Points on a hilly landscape, in no order, each with its height.
A climber steps from a point to the highest of its 2 nearest points, and stops where none of them is higher. Distance is the straight distance between rows; heights are no part of it.
J_319 height 518: [115 114 110 109 102 185 141 118 112 127 172  89  97 134 162 169 144  34
 140  86 128  85 147 133]
J_64 height 188: [118 104 108 203 110  87  87 116  99 178 180  64 139  92  95 102 136 146
 169 139 132 144 152 101]
J_263 height 184: [ 91 104  81 178 106 149 113 122  66 153 180  90 159 135 128 140 162  85
 163 108 107 177 154 161]
J_593 height 480: [119 148 138  96 153 159 135 115  94 123 138 145  85 143 177 141 165 112
 126 150 138 148  68 132]
J_549 height 164: [118 137 153 104 121 119 157 143 148  94  96 183 113 134 136 118 164 149
  77  76  76 155  79 115]
J_508 height 298: [104 142  74 158 140 100  91 132 140 175  91 110 143  94 102 110 159 160
  96 193 131 128 139 141]
J_692 height 285: [120  88 137 137 121 142 121 135  97 152 174  76 172 106 106 141 103  96
 151 104 127 102 133 147]
J_712 height 322: [119 151 132  94 132 176 144 133 100 163 164 113 132 147 168 136 164  79
 139 124 173 110 142 143]
J_122 height 186: [163 216  67 129 136  69 139  97 157 182 123 107 123 115 133 134 121 171
 160 189 158 151 148  83]
J_688 height 416: [104 116 131 145 104 135 156  86 130  85 146 134 116 169 145 136 117 106
 121 125 123 156 150 134]
J_238 height 337: [119 104 183 108  92 131 156 165 121 117 119 107 186 129 123 138  95 100
 146  70 121 103 137 155]
J_478 height 291: [132 119 145 125 138 142 146 130  91 119 198 113 133 140 133 109 138 125
 177 141 146 152 137 109]
J_412 height 122: [ 85 111 163 132 131  97 124 147 122 113 120 159 124 135 145 131 156 143
  83 126  78 165 102 118]
J_965 height 443: [130 135 159 136 146 107 142 126 119 157 146 113 165 102 111  82 120 183
 127 144 152 152 139 114]
J_139 height 312: [ 95  83 146 130 110 137 128 139 129 139 116  92 175  97 113 151  91 106
 119  79  98 112 118 183]
J_721 height 358: [133 137 141  86 124 172 157 163  85 125 180 132 111 146 180 106 188  72
 176 128 152 101 152 115]
J_196 height 92: [113 113  72 154 138 170  92  94 111 124 103 102 112 150 135 184  98 117
 124 154 140 163 142 160]
J_990 height 469: [108 114  93 135 110 147 143  94 116 106 166  91 116 150 139 166 103  73
 132 118 127 121 147 124]
J_894 height 461: [141 151 233  91 134 168 113 144 131  99 148 183 112 158 171 108 150 135
 110 138 109 124 120 127]
J_646 height 152: [168 199  87 114 127  77 171 103 190 164 113 133 115  99 127 106 121 185
 126 137 155 118 120  79]
J_270 height 349: [135 148 121 103 119 115 156 150 106 119 111 106 132 127 118 150 109 143
 142  93 142 129 123  93]
J_136 height 663: [150 179 173  94 144 151 136 142 120 117 123 186 123 155 158 115 181 143
 105 137 138 146  84 126]
J_512 height 73: [135 123 104 111 144 176  99  95 108 125 121 111  86 136 151 193  79  95
 133 128 140 131 104 155]
J_97 height 361: [115 110 182 122  70 150 168  94 151  61 136 137  97 148 148 116 109 103
 120  88 115 118 151 130]
J_77 height 216: [116 117  53 192  97  97  73  97 132 189 175  35 135  57  86 125 133 146
 166 153 115 127 168 103]
J_189 height 257: [161 165 138  85  96 139 148 145 169  31 111 183  83 168 135 119 156 140
 120 107 104 140 122  69]
J_388 height 258: [147 174 167 138 128  82 122 129 115 129 198 130 123 137 119  98 176 162
 156 162 129 163 189  52]
J_766 height 498: [120  82 192 149 119 158 119 125  80 123 215 136  91 129 169  69 175  83
 188  73 130 100 150 120]
J_573 height 181: [152 158 173 135  99 122 119 153 122  82 208 146 121 161 122  84 185 141
 176 135 127 154 215  51]
J_872 height 630: [153 119 163 107 113  97 157 150 156  81 156 138 156 131 102  92 103 158
 143 107 104 105 149  66]
J_517 height 160: [132 126  33 161 144  38  98 151 163 172  65 111 122  70  99 120 118 191
 131 196 108  99 143 100]
J_659 height 363: [134 132 143  91 110 157 164 151 128 115  87 144 185 145 143 160  89 101
 148  87 112 122 113 185]
J_128 height 313: [136 136 119 102 137  89 164 169 127 143  75 138 159 106 104 133 114 157
 121  81 135 120  99 117]
J_992 height 117: [ 93  77 174 147 116  90 101 151 127 124 120 137 145 126 135 132 127 120
  91 125 101 112  96 142]
J_214 height 162: [154 172 147 111 140 139 167  96 160 117 123 158 125 152 123 107 114 160
 113 141 174 133 130 112]
J_474 height 414: [118  86 199 148  91 160 124 116  98 103 172 137  99 155 182 111 136  81
 152  98 112 105 161 145]
J_103 height 394: [130 113  47 156 166 104 107 153 140 141  39 169 151 128  85 130 115 172
 109 159 124 137 122 166]
J_798 height 53: [140 115  69 122 142 162  88 111 144 133  73 128 110 124 122 208  90 112
 100 134 136 106  76 156]
J_993 height 387: [140 147 128  70 102 158 164 159  99  90 119 119 104 141 154 137 147 107
 160  91 158 112 115  98]
J_201 height 250: [125 140 108 152 161  74 127 113 160 128  86 149 111 121  88 111 116 188
  87 145 124 166 139 106]
J_456 height 316: [147 110  35 129 159 123 128 167 150 156  42 159 162 104  83 157 100 137
  97 108 108 107  97 186]
J_983 height 409: [131 116 138 133 136 134 123 149 127 127  68 157 170 162 141 165  85 125
 123 117 131 126 116 176]
J_493 height 177: [148 114 172 126 141 105 104 147 128 127 142 133 144 148 129 134  95 133
 132 158 150  92 114 112]
J_251 height 418: [131 117 145 133 115 154 152 136  87 130 221 112 105 123 150  76 207  73
 194  97 147 120 168  95]
J_803 height 212: [ 82 113  68 144 127 172 120  96  99 156 164  76 135 115 122 158 147  97
 114 134 115 178 150 175]
J_787 height 156: [132 110 132 199 112 106 100 105  83 167 226  97 135 133 107  78 163 121
 192 120 147 146 167 100]
J_595 height 228: [153 166  81 137 156  78 101 124 128 162 113 125 120 121 116 133 121 174
 135 199 157 137 116  91]
J_717 height 256: [112  97  78 115 135 141 112 101 146 136 139  76 131  89  98 163  85 111
 106 148 111 111 106 138]
J_853 height 254: [130 124 150 108 139 129 134 113 166 126 100 167 136 138 128 128 121 114
  86 137  99 109  54 173]
J_9 height 497: [112 116 107 150 148 102 112 157 135 160  70 144 170 155 115 132 120 153
 100 143 141 125 141 161]
J_93 height 233: [118  98  93 123 129  85 130 127 162 122 113 102 132 121  94 157  89 124
 104 133 108 108 102 105]
J_387 height 191: [151 154  35 135 145  70 112 114 170 157  89 111 116  90  96 137  98 173
 130 174 131 116 116 100]
J_655 height 113: [112 132  73 161 132 153 121  87 138 133  68 107 115 124 106 156  91 148
  95 138 164 152 147 157]
J_581 height 247: [ 95 141  48 170 115  90 106 119 143 196 126  60 141  51 109 114 145 154
 118 169 120 113 158 124]
J_788 height 319: [143 145 169  66  98 186 140 158 124  54 120 167  60 138 184  98 198 109
 146 113 136 134 142 102]
J_928 height 207: [142 129 151 115 145  96 141 135 183 123  87 192 128 124 117 110 142 147
  62 103 100 115  81 131]
J_641 height 470: [122 131 104  77 126 165 125 139 115 159 162  68 110  96 132 173 132  76
 123  94 133  93 112 118]
J_331 height 314: [152 130 161  82  76 142 162 138 167  39 128 159 109 162 147 124 126  96
 126 115 114  93 123 101]
J_358 height 208: [150 133 124 138 160 107  91 142 121 157 101 122 131 121 116 143  82 165
 131 167 164 106 106 110]
J_243 height 383: [106 111 121 177 140  81  93 145 119 146 105 136 151 133 113 117 156 157
  95 183 123 150 146 134]
J_814 height 304: [123 128 220 116 125 129 118 114 157 104 120 165 127 143 155 132  98  89
 120 150  94  91  89 184]
J_604 height 259: [118  88 144 150 119 163 138 101  92 131 213  93 145 123 131  91 128  91
 177  92 125 129 142 141]
J_198 height 244: [ 88 120  81 149 136 142  98 123 117 170 124  87 150 112 115 132 147 116
  98 167 129 142 136 172]
J_972 height 357: [129 139 183 139 147 123 123 137  99 118 178 143 151 143 132  97 149 168
 135 158 139 167 161 112]
J_30 height 352: [133 123 217 112  99 174 114 129 121  82 184 173 110 168 194  91 148  96
 145 138  95 121 161 142]
J_862 height 136: [158 156 114 135 152 156 145  86 166 135  78 144 138 150 119 130  85 142
 100 135 169 133 130 169]
J_233 height 192: [128 132 117 165 162 111 110  99 162 119  60 192 106 147 115 119 127 170
  65 151 129 151 108 149]
J_870 height 345: [155 112 141 129 146 141 126 127 131 113  49 186 138 130 134 156  64 141
 134 111 101 147  66 191]
J_588 height 351: [112  99 186 141  98 148 119  94 129 115 132 133 124 156 175 141  98  74
 119 123 114 104 123 179]
J_651 height 297: [112 103 128 172 139  92 126  97 139 111 110 113 110 113  88 123  87 168
 111 138 137 155 159 110]
J_920 height 261: [121 123  29 132 146  83 122 172 161 191  50 115 160  87  80 132 123 155
  98 126 104  91 140 153]
J_138 height 282: [113  97 100 116 149 160 107 133 142 144  89  97 157  79  91 164  70 126
 114 118 109 113 104 182]
J_352 height 425: [147 162  94  67 125 160 155 136 131 122 129 104  96 125 138 164 139  98
 127 106 145  89  74  90]
J_957 height 287: [116 154 166 106 123 156 165 128 127 144 154 142 164 157 151  95 162 120
 118 135 156 134 142 156]
J_439 height 150: [125 111  97 197 130 125 104 116  52 168 205  99 126 143 114 130 180  81
 207 119 135 180 174 130]
J_441 height 348: [ 99 120 131 176 124 113 130  93 108 120 140 106 104 132 117 126 135 141
 121 132 141 186 161 121]
J_148 height 392: [132 139 181  73 124 186 137 142  99  98 139 162  67 142 203 121 173  99
 160 122 132 128  97 128]
J_682 height 249: [103 149 144 107  91 161 165 129 102  74 145 138  65 151 167 110 210  94
 144  93 135 155 176  98]
J_34 height 279: [162 131 138 104 171 103 153 151 158 144  70 151 137  74  76 128  91 155
 119  76 118  99  57 145]
J_752 height 526: [146 127 174 124 147  82 137 155 154 135 126 144 170 120  98  86 102 181
 123 120 119 122 151  98]
J_27 height 199: [164 174 153  99 129 123 164 132 139  74 128 163 114 162 123 113 136 162
 133 126 142 161 140  73]
J_701 height 243: [165 145 109 105 174 132 112 138 138 168  77 120 140  78  94 152  82 160
 124 125 158 100  69 142]
J_119 height 147: [124 100 204 134 124 112  92 138 145  97 158 151 138 154 139 122 120 131
 103 144 102 107 129 104]

Where does a climber stop that starts at each point below?
J_512 -> J_319
J_233 -> J_319
J_604 -> J_872
J_701 -> J_319
J_189 -> J_319

Call two points neighbours if one is among the 2 nearest of the other. Go from one point of each pair to the other, from neighbour to neighbour, staying as high as possible. Name the lowest point that can't be avoided.
J_595 / J_319 -> J_358
J_983 / J_872 -> J_604
J_136 / J_766 -> J_30
